Each row is a point on a tangle of strands that fork, close into loops and nearly touch. The rows are in no order.
(in the rows, 128 means zero)
Points whose rows are less than 198 apart are linked; no others are. Some points are linked to none.
bifo: [155 141 113 175 155 127  83 138 119 103 140 157 163  95 170 139 139 141
 152 153 134 136 187  90 168 111 111 124  79 185 159 143 106 138 139 125
 128 120 102 125  63 147  84 106 145 127 107 105 172  51 109 150]
Veli: [141 184 129 171 108 101 140 102 116  96 143 133 159 133 103 189 130 115
  85 125  95 129 208 128 148 132 103 129  77 125  89 208  93 130 162 154
 112 184  33 106  95 165  97 119 171 134 137 112 174  90 133 127]
gimub: [ 88  72 143 118  81 169 136 125 141 122 143 117 108 160  90  90 117 153
 160 119 110 151 101 157 114 117 155 131 159 121 102 103 150 133 140 137
  77 149  93 135 187 117 133 120 109 128 132  79  75 141 162  84]
Gelo: [124 125 113 106 149 189 129 138  98 156 168 140  95 101 154 155  87 158
 163 115 112 153 167 123 130 126 119 112 135 125  89 128 194 130  95 158
 168 142  88 147 133 112 112  99  49  85 114 118 102 100  89 150]
kudam: [ 85 117 168 159 126 202 143 116 133 138 141  93 111 133 149 132  99 166
 129 154 111 104 140 165 127  48 149 104 118 121 110 106 109 160 125 110
  83 113 121 166 185  85 127 120 104 112  99 143 185 177 163  91]
dof: [145 171  89 117 125 114  91 138 135 153  99 129 106 138 134 156 103 161
 155 133 171 163 121 102 129  72  81 150 142 187 153 105 133 101 149  77
  44 115 184 154 101  95 101 131 113 126 120 120 142 149 129 183]
fafe: [111 144 139  87 124 117 177  99 119 126 100 123 161  99 115 118 103 141
 105  85 105 106 152 179 148 154 136 135 146  69  75 141  99 130 106 155
 134 164 108 125 208 122 138 110 140 114  95 136 126 185 183  63]
kebav: [131 189 120 147 121 117 121 103 137 129 154 136 143 133  93 118 127  99
 159 109 100 136 155 158 163 193 123 124 129 114 120 234 117 103 145  85
 191 145 111  83 129 128 145 120 132  92  96 114  83  90 131 118]
fube: [121 118 161 159 186 145  79 155 103  77 145 125 131  93 163 112 159 136
 149 184 147 144 171 107 152  76 130 144 119 196 137 125 114 132 112 130
 147  79 129 113  77 123  84 110 137 114 128 118 115  61  76 131]
Veb: [129 100 145 122 135  98  95 121 111  82 117 131 166 123  79 102 152 107
 140 125 149 123 106 107 126 156 109 140 152 143 152 143 132  96 149  87
 151 125 128  97  79 139 144 120 152 124 128 124  55  87  93 126]
mumer: [159 199 113 112 171 164 120 164 128 137 139 168  98  92 190 159 142 136
 117 150 102 138 124 123 151 154 127 117 128 102 142 116 123 149  95 106
 198 101 162 108 125  87 121 138  85 123 119 153 188 118 101 143]
lomo: [162  96 132 134 125 118 117 156 132 166 104 139 106 128 119  87 135 123
 104 118 132 165  83 168  67 199 175 113 124  88 165 106 139 128  89 124
 148 102 167 164 176 105 159 170  92 122 161 122 139 135 191  99]
dag: [104  89 174  94 157 155 167 131 123 117 129 185 122 175 117 156 152 182
 105 165 125 128  98 174 107  84 141 129 131 107 125  44 107  94 155  37
 144 117 144 145  90  91 118 105  80 124 136 114 125 120 148 125]
Zotus: [183 164 100 153 115 145 140 138 161 166 122  90 130 135 118 132  85 104
 160 154 142 113  83 115 124 172  68 105  93 146 176 151 156 135 106 124
  70 145 187 160 138 112 138 157 129 160 108 179 159 143 168 141]
Ver: [124 116 135 160 171 164 154 120 140 143 127  75  83 116 136 113  85 171
 143 101 132 103 153 147 126 106 153 104 100 119 114 145 142 165 111 127
 110  89 123 156 187  83 122 133  77  89 108 148 184 173 142  82]
lazu: [107 108  95 135  87 162 103 137 101 109 146 171 130 113 134 104 160 104
 122 139 126 127 121 147 110 139 109 149 144 167 144  98 145 139 113 188
 183 136 102 126 110 175  96 103 135 171 155  91  97 144 108 129]
rafeg: [ 93 143 128 180 125 116 135  95 169 124 177  65  87 139 114 138 122  84
  86 115 166 118 164  69 124 110 155 158  90 155 124 172 156 123 104 196
 131 128  86  83 104 137 167 153 150 124 173 153 157 122  85 170]
dedi: [120 139 153 128 119 111 126 148 114 105 112 139 144 129 198  83 144 119
 153 146 126 128 118 136 141 101 187 174 158 142 167 129  69 169 145 111
 143  58 187 118 150 157 121 154 155 155 129 140 112 154 146  99]
Balev: [104 106 158 110 171 159 158 141 100 114 125 109 134  77 141 118 128 153
 130 150 104  88 122 115 124 124 114 113 128  94 138 113 136 135 120 125
 156 134 110 165 138 133 121 141 154 139 120 146 138 133 107 130]
vageg: [ 92  64 167  91  99  90 120 125 148 127  46 133 172 137 128  89 128  96
  95  80 158 105  71 115  80 146 149 101 170  83 123  61 135 112 122 124
 124 119 135 158 163 132 158 161 140 156 157 164  86 143 146 110]
ragap: [190 143  86 122 181  99 161 153 119 128 133 127 122 125 120 195 127 154
 141 148 139 177 169 102 130 136 102  96  57 163 126 108 136 129 144 152
 100 154 113 143  32 106 111 121 124 139 157  89 131  38 108 184]
Lamuf: [106  67 182 137 128 144 114 129 162  83 159 143 135 134 154 188 108 149
 154 144 108 141 149 125 110  60 145 138 123 113  91  97 141 128 158 127
  74 128 124 119 122  94 135  94 139 108  95 104 117 107 171 108]
davop: [123 121 177 170 119 165 152 108 113  75 109 116 151 143 140 105 111 129
 148 124 192 106 150 176 100 114 201 109 104 145 151 102 130 107 146  88
 145 107 130 126 108 124 156  97  96  89 114 109 149 141 164  67]
kop: [ 84  93 173 134 124 164 113 137 155 119 108 169 112  81 130 150 136 119
 138 149 141 150  88 143 124 101 161 138 216  74  87  37 123 115  98 166
  97 112 156 122 178  64 117 143 128 144 133 138 147 158 158  77]
vaba: [151 159  70 137 111 109 132 113  92 146 117 130 185 135  80 138 137  99
 141 134 127 145 123 131 170 130  56 110  86 214 122 158 139 153 145 111
 102 164 106 127 101 170  92 111 171 171 138 101 102 126 125 146]
rora: [104  99  91 148  94 135 142 107 117 107 142 146 122 151 145 105 140 126
 105 132 117 118 150 145 119 118 141 146  95 174 111 120 119 181 119 199
 160 120  69 123 166 176 100 121 136 163 168  96 100 179 117 105]
tik: [120  60 155 107 157 171 143 139 168 149 161 131  93  95 174 131 109 117
 165 124  71 156 133 152 146 111 132 147 144 117  89 123 150 190 103 168
 139  86 149 141 225  83 123 152  84 108 109 159 121 118 177  84]
poka: [137  91 146 110  87  76 117 139 177  97 129 132 124 194 128 126 172 124
 115 110 210 108  73  80 110 107 143 163 135 148 176  87 120  64 168  73
 108  85 150 137  65 167 154 101  87 157 152 114 116 115 141 172]
sezav: [118 116 129 107 179 162 118 126  96 140 115 130 139 125 162 200 114 209
 126 132 120 105 150 130 107  55  99 106 118 136 130  52 135 111 151  99
 101 128 128 180  66  90  78  94  84 107 103 130 183 103 134 191]
dab: [161 104 120 124 138  82 147 159 102  89 133 131  99 133 130 116 173 166
 104 173 135 120  91  95 146 111 134 141 116 166 174  72  99 147 136 133
 118 116 120 153  41 158  89 122 125 143 157 115 128 115  71 165]
tase: [130 131 155 125 168 152  75 166 124 101 149 146 124 104 126 153 147 146
 148 168 140 190 126  98 178  70 128 113 137 162 118 110 130 142  93 122
 104 126 151 111  97  76  95 112 125 114 122 103  91  72 102 149]
moti: [128  75 162 103 179 116 106 106 128 111 128 139 151  81  86 174 132 108
 115 120  99 170 128 137 135 156 130 118 139  55  69  84 143 105 104 179
 141 139 120 107 157  91 148 121 182 114 114 114 102  93 126  87]
Zago: [133 141  65 109 120  68 160  76 131 169  94 118 104 125 132 117 112 148
  99 118 175 125 167 109 122 142 125 127 109  94 154 191 116  82 174 140
 149 112 133 126 102 184 117 138 133  89 147 118 176 171  92 169]
depa: [151 179  87  92 120  74 177  90 123 173  76 130 145 122 101 140 117  96
  99 151 161 134 127 132 149 170 102 102 122  80 142 215 110 108 156 105
 136 184 172 113 112 154 144 159 160 116 128 148 148 146  93 155]
Gud: [113  99 157 152 165 108  80  92 110 117  74  83 176  97  59  87 129  79
 114 112 186 153 150 127 122 128 161 124  98 153 110 137 116 112 113 160
 169  94 107 131 136 107 141 148 166 109 133 105  90 114 123  93]
Tutet: [ 68  72 175 126  96 138  98 139 140 137 118 164 138  98 134 107 143 131
 165 153 111 136  80 137 113  99 174 129 240  86 116  91 109 104 130  76
 110 101 181 143 145  84 101 166 125 136 149 147 129 144 188  99]
nek: [149 187 112 160 121  58 123 166 125  92 121 128 134 117 164 112 146 115
 105 140 132 126 149  62 149 131 136 181 166 171 134 143  90 213 146 122
  82 113 135  97 106 192 136 142 184 153 133 171 139 133  74 151]
Gife: [120 165 115 136  95  81 111 168 102 106 132 160 153 136 171  85 152 124
 128 122 104 127 156 123 166 125 141 185 174 164 136 156  72 207 152 129
 139  87 135  64 141 182 103 140 172 150 130 149  96 131  83 120]
suget: [128 193  82 145 118 129  94 136 126 135 177 155  95 108 115 179 154 130
 130 101 113 170 162 102 122 146  83 151 138 131  96 150 166 115 119 184
 136 176  52 103  89 123  95 120 127 131 157 113 146 112  67 183]
zozip: [132 170  98 145 122 118 150  84 138 102 160 133 119 113 123 207 148 132
  97  94 117 156 195 116 123 123 102 128 104  73  75 171 122  82 148 184
 106 197  34 104 102 155  98 102 161 116 142 107 178 115 118 166]
sezar: [151 107 147 144 183  93  71 126 130 113  77  97 123  89  96  83 130 114
 131 133 170 166 133  97 151 122 151 144 122 162 124 122 115 130 115 137
 104  76 155 115 147  96 137 170 166  98 112 125  94 100  96  95]
fuge: [102  91 148 140  90 109 114 139 139 166  62 140 131 150 126  47 129 105
 111  84 150 123  51 142  75 152 158 131 190 117 164  87 133 136 114 115
 107  88 146 159 192 124 153 177  99 134 170 161 131 167 168 123]
suvus: [125 132 158 106 141 146 168 130 131 107 111 152 156 168 130 177 124 161
 108 163 126 101 108 168 136  71 120 146  94 124 148  82  73  98 153  82
  98 148 161 145 129 105 133 115 120 163  92 105 182 149 169 135]
fadep: [138 111 118 125 142 130  76 119 115 196 122 142 150 156 114 139 122 177
 126 171  79 101  82 153 107  77  86  95 170 148 182 100  84 124 128  81
 102 127 212 175 125 103  95 186 124 128 131 118 157 127 173 108]
Seli: [111 118 170 128 120 117 144  82 119 102  75 101 181 165 102  85 141 123
 115  86 225 100 112 129  98 152 202 127 115 130 151  87 115  80 138  80
 169  98 128 133 115 139 172 124 113 122 133 112 121 130 152  96]
bofa: [101 101 136  88 120 126 133 162 121 133 160 128 131 134 172 127 114 190
 151 143   4 103 117 128 135  87 114 116 147 102 134 135 102 151 165 102
  82 131 137 149 164 122  97 135 138 137 118 128 103 142 185 134]
batad: [144 123 135 107 157 122 139 178 126 143 115 127  60 127 108 104 158 145
 111 149 148 150  70 126 117 116 135 111 128 116 134  77 146 157  93 106
 141  98 162 135 136  87 141 154  98 118 167 125 120 156  73 144]
guf: [122 190 105 111 151 169  93 153 101 141 112 136 123 125 158 167 137 173
 141 142 137 153 116  83 157  67  69 120 145 150 152  85 124 107 129  74
  97 137 168 165  82 105  75 112  85 122 119 150 166 120 119 195]
dudoz: [132 165 134  84 167  71 213 127 111 124  99  93 131  98 140 135 111 141
  89 116 146 114 185  95 159 104 123 118  88  98  86 158  85 172 140 136
 105 146  89 118 112 147 149 159 184 143 140 155 171 154  63 153]
Pafa: [129 114 160 149 176 125 128 138 109  52 130 136 129 124 171 136 156 161
 119 113 140 141 154 158 115 104 218 128 126  91 143  80 107 113 147 127
 152 102 114 103 102  96 120  90 116  70 105 111 171 117 124  86]
suran: [155 153 136 105 192 165 139 152 138 129 134 146  73 104 157 169 132 131
 120 147 172 158 142 119 125 125 166 128 125 105 114  75 155 156  95 122
 180  89 165 110 128  80 147 139  71 120 130 144 151 128  78 152]
fediv: [127 104 160 136 155 149 160  98 169 136 147 106 111 148 101 107 104  98
 123 144 149 155 149 154 135 167 166  98  82 120 122 159 151 126  99 125
 170 124 146 120 151 118 174 147 123 101 139 121  80 110 149  97]
Luk: [140 174 107 150  72  98 136  98 117 128 157 107 194 191  82 170 125  89
 136 113 119 116 149 137 127 142  81 133 100 206 111 201 116 136 176 109
 108 158  90  94 108 193 145  80 161 188 126 101  95 128 173 137]
Duku: [129 168  97 144 136 130 130 116 116 112 109 132 189  95 109 168 146  93
 137 129 144 137 131 107 154 131  41 111  99 158 118 130 142 148 146 138
  92 222  99 162  85 151  94 121 203 178 149 145 123  95  96 168]
mati: [145 177 137 143 123  70 171 155 108 110 122  85 148 118 143  93 127  80
 106 145 155  96 136  62 143 149  87 137 162 173 134 150 121 184 123  92
  82 133 170 123  81 174 178 136 175 173 147 198 111 149  64 152]
Sageb: [113  99 117 129 112  82 109  94 152 136 110 104 115 155 104 117 137  93
  82  84 145 141 119 105  95 179 186 130 132  78 154 115 147  61 119 201
 173 125 112  77 125 130 163 150 145 113 176  90 118 108 131 121]
subef: [102 144 111 152  97  74 157 101 142 135 131  85 143 142 109 147  95  89
  63 165 115 117 163  78 137 170 107 112 111 107 114 207 122 157 151 207
 107 157 109  85 115 181 151 159 182 159 176 141 114 115 131 165]
Ronam: [ 95  52 132  91  72 159 100 157 147 126 131 144 127 168  80 134 121 150
 134 154 136 156  85 135  84  84 148 113 168 135 110  70 165  92 130 133
  67 154 114 128 105 119 133 112 102 161 150  60  86 135 162 118]
tafad: [146 170 125 207 124 148  74 116  88  88 148 113 182 121 121 162 128 114
 135 121  91 124 199 126 150 110  86 114  69 188 116 206 115 120 162 120
 128 151  36 128  84 156 100  83 168 121 102 112 169  71 126 124]
bok: [197 143  66 149 148 103 120 133 141 162 116 105  84  97 118  82  84 103
 149 141 130 139 131  92 144 190  84 121 105 147 167 178 159 132  99 127
  98 118 192 147 111 117 154 162 140 110 111 147 161 123 109 120]
dal: [136 119 127 138 124 112  76 162 148 108 114 136 112 115 172  82 135 104
 147 134 119 137  83 107 127 141 176 162 184 111 181 115  96 140 123 131
 120  64 198  89 150 115 130 165 155 135 123 182 141 135 131 105]
nizod: [121 142 134 131 155 119 164  81  99  86 122 116 167  96 110 125 113 122
 100 105  91 103 178 163 138 162 157 134  92  71  75 161  91 126 120 181
 151 154  70 114 152 139 141 103 178  99 111 114 106 140 145  53]
setul: [149 150 125 126 125 132 142 109 126 133  94 116 145 168 126 134 116 153
 146 131 191 108 119 133 148  77 113 128  87 194 157 128 113 115 145  84
  87 116 151 143 128 129 128 126 133 133  97 107 160 151 119 153]
bere: [171 159  84 129  82  93 145 116 141 168 112 119 167 164 141 130  95  49
 154 135 152  79  76 101  99 155  83 126 117 134 167 159 139 143 133 114
  98 145 193 150 123 173 153 140 161 185 117 181 138 145 145 166]
Ruz: [157 202  90 126 135 128 107 150 127 108 138 195 107  97 161 182 160 109
 109 131 111 158 129 112 151 155  90 132 131  93 109 104 138 125 108 168
 167 157 118 101 103 112  94 116 128 142 141 137 145 118  86 180]
fel: [120  86 142  78 187 148 167 110 137 193 117 137 120 161 120 177 119 167
 135 137  90 150 123 161 133 115  96 101  80 105 102  95 150 160 128  57
 138 137 168 157 185  72 145 161 122 116 118 157 130 130 138 133]
dubab: [121  95 106 139  95 131 126  97 136 145 120 107 119 118 127  64 110 126
 145 102 137 102 135 143 112 162 151 136 113 150 143 163 132 154  98 195
 144 105 115 156 191 162 120 145 102 139 138 133  82 165 157  96]
dig: [159 133  90 177 102 116  97 173 114 135 149 131  87 149 158  52 157  90
 137 127 112 130  71 134 138 156 182 168 184 150 188 135 105 176  90 181
 110 103 175 114 161 140 136 163 128 119 138 181 139 162 119 101]
bava: [147 126  98 108  90 174  66 161 156 134 146 142 131 157  82 163 114  96
 139 167 146 164  71 138  98 136  95 103 146 183 105  83 183  95 115 165
 103 159 127 102  96 100 131 105 102 162 134  83  82 117 150 148]
doda: [172 128 123  95 160 122 129 133 120 159  80 131 173  96 136  94 112 101
 142 160 125 111 107 137 148 176 107 103 118 103 154 147 131 144 128  53
 170 129 212 150 137 139 159 154 167 137 100 183 104  97 123 108]
zoni: [156 104 125 100 104 129  97 146 181 166 137 178  60 129 157 123 116 116
 141 109  83 154  96 172 149 136 115 154 167 112 116 135 127 165 124 161
 145 112 185 118 197  66 126 144  69 124 103 152 115 149 174 122]
Didu: [142 101  94 129  95 146 127  94 166 164 132 135  93 118 134 137  95 124
 142 137 100  76 128 138 119 179 101 137 118 129 139 176 139 121  96 183
 159 121 129 177 170 149  95 122  94 150 113 145 129 182 191 111]
Zud: [106 160  92  85 118  77 164 108  95 156  87 113 124 124 119  81 146 135
 107  83 162  71 121 129 111 146 134 136 158  89 155 136 100  89 160 104
 198 108 130 140 111 186 127 135 127 115 144 143 147 195  86 153]
nomo: [120  96 142 113 157 154 163 128 125 147 159 146  97 144 175 167 106 176
 157  72  35 119 154 160 131 123 127 120 128  56  90 142 162 139 135  95
 142 116 101 137 167  93 128  98  68  55 100 132 142 122 156  85]
pir: [163 137  96 131 115 124 129  99 163 117 150 164 124 148 169 190 125 133
 130 151 119 119 157 132 117 148 123 146  54 152 146 118 108 115 145 150
 139 133 137 111 102 143 124 107 116 161 123 101 147 126 180 133]
nuta: [ 93 124 142 127 152 164 116 127 131 110 177 122  90  89 122 148 133 123
 167  91 135 141 155 101 122 129 118 133 173 107  77 124 184 107 101 175
 156 148  56  91 115 104 120 104 108 104 130 117 116 116  68 157]
Zorog: [113 109 127 111 122 145 153 106 162 108 166 160  95 131 194 216 108 149
 128  78  97 110 185 147 102 103 135 147 105  73  76 115 160 103 135 151
 152 141  88 118 147 126 123  84 107  83  98 135 149 173 154 137]
kizir: [ 95 140 109 113  82 140 133 155  90 105 146 155 112 139 121  73 178 149
 139 100 112 116  93 144 105 155 139 161 161 101 152 104 135 100 128 132
 162 136  85 119 123 150 112 110 106 126 143  81  95 164 104 138]
Pivin: [ 69  77 195 134 102 146 143 118 144  97 120 125 126 118 113 106 121 107
 125 103 139 131 110 132 109 131 183 155 171  85  80  63 146 128 117 195
  95 109  93 104 188 108 143 126 140 131 139 124 121 161 177  79]
belo: [132 130 140 142 123 149 133 170 134 171 137 119  62 159 102 108 124 131
 107 159 125 135  49 143 108  84 111 104 154 160 148  80 138 161  94 121
  73 122 182 144 153  81 126 163  76 147 154 142 158 182 131 147]
tepa: [157  37 132 136 147 126 140 138 157 172 112  87  82 131 126 110  88 139
 102 102 118 158 112 128  71 168 189 118 120  89 130 108 151 151  85 177
 112  83 122 172 199 109 165 173  77 119 161 129 135 129 194  76]
Med: [123  63 154  97 137  97 142 118 145  96  92 122 136 134 125 126 142  96
  73 136 182  90  70  87 104 135 133 109 133  86 157  60 133 102 117 119
 141 123 169 164 109 135 154 146 124 165 156 189 108 130 105 137]
Luda: [112 131  87 176 123  55 116 140  81 132 129 118 140 127  59  92 157 104
  88 130 108 142 162 110 161 164 122 141 122 179 105 167 118 194 132 149
 173 108  95  92 114 142 123 163 195 110 174 115  92 108  58 117]
denuf: [108 126 171 149  85 155 130 156 175 136 149 103 101 160 138 116 125 102
 118 153 148 116  75 114 135  84 132 133 156 162 142 110 117 173 126 135
  61 126 174 116 185 129 156 158 128 170 130 161 144 175 142 148]
vusud: [109 155 149 101 155 103 179 131 104 110  92  88 144  75 125  98 112 138
 111 128 148  86 165  76 144 136 119 123 142 122 100 145 116 155 117  98
 122 151 109 133  96 153 147 144 161 140 127 178 123 135  57 132]
ral: [135 152 150 172 110 183 147 110 114  87 160 118 153 156 169 108 110 151
 153 126 128  69 168 162 117 125 157 120 103 145 157 167 102 107 134  87
 139 127  98 131 133 161 124  78 110 109  79 107 148 135 166  79]
reto: [ 81  99 138 108  77 153 130 102 140  96 125 147 164 165 105 146 139 132
 130  81 152 101 142 181  90 102 120 161 121 121  85 106 153  54 157 104
 118 181  75 118 110 146 162  72 132 133 109 100 119 162 144 109]
Noner: [123 137 143 109 112 115 114 147 110 103 116 132 135 138  92  74 165 146
 161 124 152 118  61 113 123 136 137 141 189 114 157 123 122  88 143  55
 114 126 154 112 119 137 113 118 128 121 113 103  81 130 111 118]
fiva: [149 189 133 143 104 197 175 138 148 149 201 123  60 167 156 138 108 155
 164 125 109 107 166 123 115 145 105 119  95 150 136 166 153 117 109 102
 135 145  93 145  98 129 119 111  57 113 116 134 161 134 144 153]
sis: [142 160 169 145  93 139  99 151 155 110 160 142 144 158 138 127 150  51
 141 169 168 133  61 109 155  74 124 135 173 186 152 143  90 158 127 127
  77 111 188  99 136 138 135 132 175 177 123 147 114 163 124 146]
nuda: [126 155 115 118 137 163 155 149 127 173 164 127  73 147 157 158 107 196
 165 101  86 139 151 129 127 112 110 106 113 104 111 130 167 126 129  76
 117 125 106 137 125  90 126 107  47  80  97 140 157 111 120 164]
kanu: [137 130 138 134  70 110  83 109 200 113 141 124 140 159 146 177 155 111
 134 114 189 118 106  88  86 123 116 179 145 132 135 115 151  69 158 105
  91 136 132 104 109 173 175 107 124 161 110 138 124 126 156 191]
Gufo: [ 89 143 126 132  78 136 118  98 120 103 168 133 183 164  76 158 148  85
  98 101 104 119 149 168 118 126 105 159  90 162  83 176 118  84 162 146
 152 157  56  91  94 167 171  75 149 149 135  95 108 151 151 132]
faf: [ 98 111 111 106 116 163  78 117 116 192 132 134 145 143 150 145 100 211
 148 161  38 105 108 145 114  75  91 113 169 117 156  98 115 112 129 103
  87 153 153 179 142  95  76 131 107 127  98 102 140 136 192 120]
Vapun: [172 188  91 121 169 150 114 153 116 116 153 132 105 124 125 175 103 144
 141 150 165 193 158 104 143 101 122 111  87 179 106  89 163 139 125 150
 101 135 116 116  76  86 116 107  95 123 135  93  97  74 114 184]
sizo: [111 124  99 101 122 126 155 112 136 175 124 124 110 106 135 130 110 135
 140 127  92 113 140 118 124 134  77 116 107 113 127 150 165 139 121 149
 154 153 127 165 141 152 106 158 120 133 133 173 137 164 106 176]
tumu: [108 115 110  89 119 115 163  85 137 123 111 108 180 109 122 170 125 130
 107 149 171  94 144  89 110 128  76 130 116 130 129 137 151  98 161 125
 115 197  99 179  50 191 110 126 167 181 148 166 122 124  87 202]
vovu: [140 156 137 143 145 191  94 131 111 175 103 154 149 109 142 104 125 107
 161 154 152 158  80 164 179 122  96 111 147 159 171 134 117 133  73  86
 153 110 203 156 183 109 116 128 105 123  83 130 132 126 132  98]
lofi: [138 139 101 106 141 168  89 158 123 194 133 152  92 113 146 136  88 169
 127 136  90 158 101 163 127 113 155 115 176  92 119 103 134 135 129 117
 145  82 171 135 181  55 116 146  37  93 115 131 133  98 170 127]
Pudad: [148 139 142 113 156 132 157 154 103 110 141 138 138 131 196 196 160 189
 125 110  82 132 157 135 126  51 110 131  74 114 123  84  84 117 169 103
  60 170  75 172  84 128  84  98 115 128 112 115 194  96 130 183]
Defi: [126 103 138 118 118 195  47 160 120 134 121 154 151  96  83 142 118 102
 121 152 182 187 102 159 107 121 136 111 188 135  84  71 160  97  85 165
 139 118 143 120 139  66 130 122  87 140 127 101  80 100 139 104]
pitel: [119  75 146  96  76  90 131 122 165 113  92 140 158 215 118 103 140 114
 117  92 173  92 103 133  93 115 164 136 109 149 172  90 117  79 160  77
 131  97 136 119 101 160 162 137 100 154 134  86  95 100 165 136]
Zini: [144 129 126 140 151 104 183 119  94 114 177 135  76 148 115 139 159 133
 110 105 107 130 180 120 114 149 177 115 106  86 108 169 128 119 125 152
 186 152  45  88  93 156 137 127 126  86 156  86 144  97  61 117]
lib: [115 143 156 163 171 120 121  88  74  82 105  81 182  80  82  95 130 109
 118 106 137 146 164 170 135 157 188 116 101 110  98 136 102 114 103 177
 174 111  90 120 153 118 134 103 182  98 133  99 123 129 151  58]
sukuz: [136 170 127 181  95 206 153 141 120 125 173 131  99 144 158  91 133 141
 169 132 106  71 168 139 135 163 115 116 115 167 133 187 131 121  96 117
 155 120  67 145 134 172  90  92  77 131 111 130 139 142 131 101]
meza: [ 79  97 125 142 144  97 139  86 102 112 157  68 111 131  82 113 150 117
  84 103 127 139 142 116 102 153 192 129 124  89 115 160 148  83 116 195
 188 138  55  88  98 147 146 114 160  83 171  83 102 110  99 120]
dezi: [189 125  82 134 147  60 149 157 116 114 126 136 136 124  91 145 156 117
 118 169 145 141 107 107 152 170  86 117  81 196 175  89 129 138 153 127
 104 142 156 140  17 152  88 118 152 162 152 102 144  72  98 179]
pov: [145  90 119 138 168 110 160 138 142 163 113  49  82  84 102  87  93 153
 116 105 122 119 104 117 126 139 156 120 120  96 123 141 155 174 100 160
  91 102 127 163 194 101 156 171 119 107 130 148 179 157 138  97]
mep: [153 145 100 177 175  74 108 139  95 112 112 124 119  72 101  81 159 103
 106 145 125 144 143  98 159 166 129 133 125 141 136 153 120 169 102 144
 152  97 139 110 113 130 143 161 192 105 146 146 126  91  45 104]
katot: [ 99 121 142  94 174 112 180  75 160 123 138 139 100 119 175 186 104 108
 102  95 120 127 196 127 112  97 143 118 111  50  86 148 127 126 148 162
 177 143 110 106 156 140 124 128 151  98 129 146 200 184 121 133]
ruf: [156 137 104  83 124  85 132 103 114 177 107 145 162  93 132 103  96  80
 117 145 109 123 138 131 144 199 105  97 141  86 135 203 124 141 146 113
 173 175 191 124 128 159 147 154 168 122 124 170 105 117 113 117]
fofo: [141 120 125 124 112  87 151 112 146 130  90 121 151 149 124 133 142  76
  83 141 196  72  77  98 122 149 116 111 101 136 166 108 120 106 113 142
 136 137 168 134 103 164 163 135 136 187 164 151 144 140 107 171]
galef: [160 162 113 147 146 158  97 159 100 148 106 111 108  91 100  66 115 134
 166 163 137 147  90 119 173 154  84  99 143 150 163 154 164 111  82  75
 108 132 198 145 145 102 134 135 124 100  84 110 134  90 107  98]
gepat: [127 142 136  87 111 122 106 115 159 144 140 156 142 130 109 128 127 120
 162  97  71 156 121 161 194 174 108 125 133 100 100 185 135 124 149 120
 123 159 136  99 182  91 156 109 137  95  71 132  70  95 156  98]
tuzon: [105 140 103 183  87 103 136 137 103 100 157  93 133 159  91 100 153 136
  90 121 102 111 172 112 128 127 143 155 108 195 118 150 119 182 145 168
 139 128  26  92 100 187 129 125 168 159 168 106 116 123  82 126]
dufo: [ 89 133 122  83  98 112 138  81 136 129  87 141 169 111 129 141 119 137
 112  70 154  96 153 166 121 114 119 163 145  80  88 104 121  86 149 121
 156 144 113 126 181 128 121 101 147 129  90 132 155 192 145 104]
Nomu: [133  81 118 124 135 180 138 142 130 149 132 148 108 121 169 133 110 156
 145 150  46 112 142 155 150 139 107 130 103 130 104 148 111 178  76 165
 146 111 133 191 194 125  88  97  85 110 125 132  94 130 188  87]
bula: [152 118 123 111 159 138  97 130 110 166  74 112 162 128 120  86 121 166
 133 135 101  88  76 155 103 135  96 119 154 106 177 102 105 134 158  54
 125  96 210 162 160 124 148 180 145 127 109 173 152 132 146 121]
ped: [159 121 143 127 177 116 162 162  89  82 155 131 109 115 160 112 145 164
 147  95  84 130 181 121 138 121 179 104  93  88 139 146 129 135 146 102
 151 119  76 115 106 132 129 113 139  72 114  97 145  69  87  97]
zigol: [ 99 144 145 122  82 156 105 138 106 109 155 112 166 111 113  92 118 122
 163 119  90 121 130 143 170 112 109 125 158 168 110 173 109 148 142 152
  96 141  95 113 161 155 110 108 173 152  93 124  61 131 126 124]
fif: [125 151 145 149  86 137 123 101 210 140 174  99 105 166 135 176 129  89
 124 111 170 142 139  90 115 143 113 162 102 156 118 176 162 110 132 167
 105 155 118  99 122 150 175 123 130 162 151 148 152 150 152 184]
mafe: [126 128 124 112  88 139  51 173 161 154 157 183 106 130 144 127 144 102
 170 128 123 188  71 153 161 111 120 138 205 138 130 122 134 134 122 149
 108 128 188  97 161  77 103 117  98 116 117 121  83 117 129 149]
Malap: [ 88  66 177 117 145 143 130 143 111 155  92 159 133 131 121 104 154 162
 143 167 125 162 109 167 114  98 183 107 155 110 126  83 117 121 136  52
 124 113 148 161 148  87 105 147 114 114 139 111  95 102 158  95]
bov: [131 167 143 156 134 105 157 116  98 118 142 101 170 143  83  98 133 104
 134 126 134 106 161 135 130 192 152 125 116 134 138 200 114 108 151  93
 189 124 108  83  74 165 168 120 148 110 119 100  89  90 110 111]

A piece is all that can be reached along the links. How many separate loops has the piece of each point below (a circle has one, a figure eight two, a Y none), and how many tips (points with one link)?
dig -> loops 0, tips 6
sukuz -> loops 0, tips 5
pov -> loops 0, tips 2
fadep -> loops 0, tips 2
Tutet -> loops 0, tips 2

A fork is a point with three links, a tip a point with one. Leave the first point through the second and follow the links. Name the first fork or tip that comes.
fuge / vageg -> vovu
bofa / faf -> Zud
fafe / nizod -> rora
bava / Ronam -> Pudad
Zud / Zago -> bofa
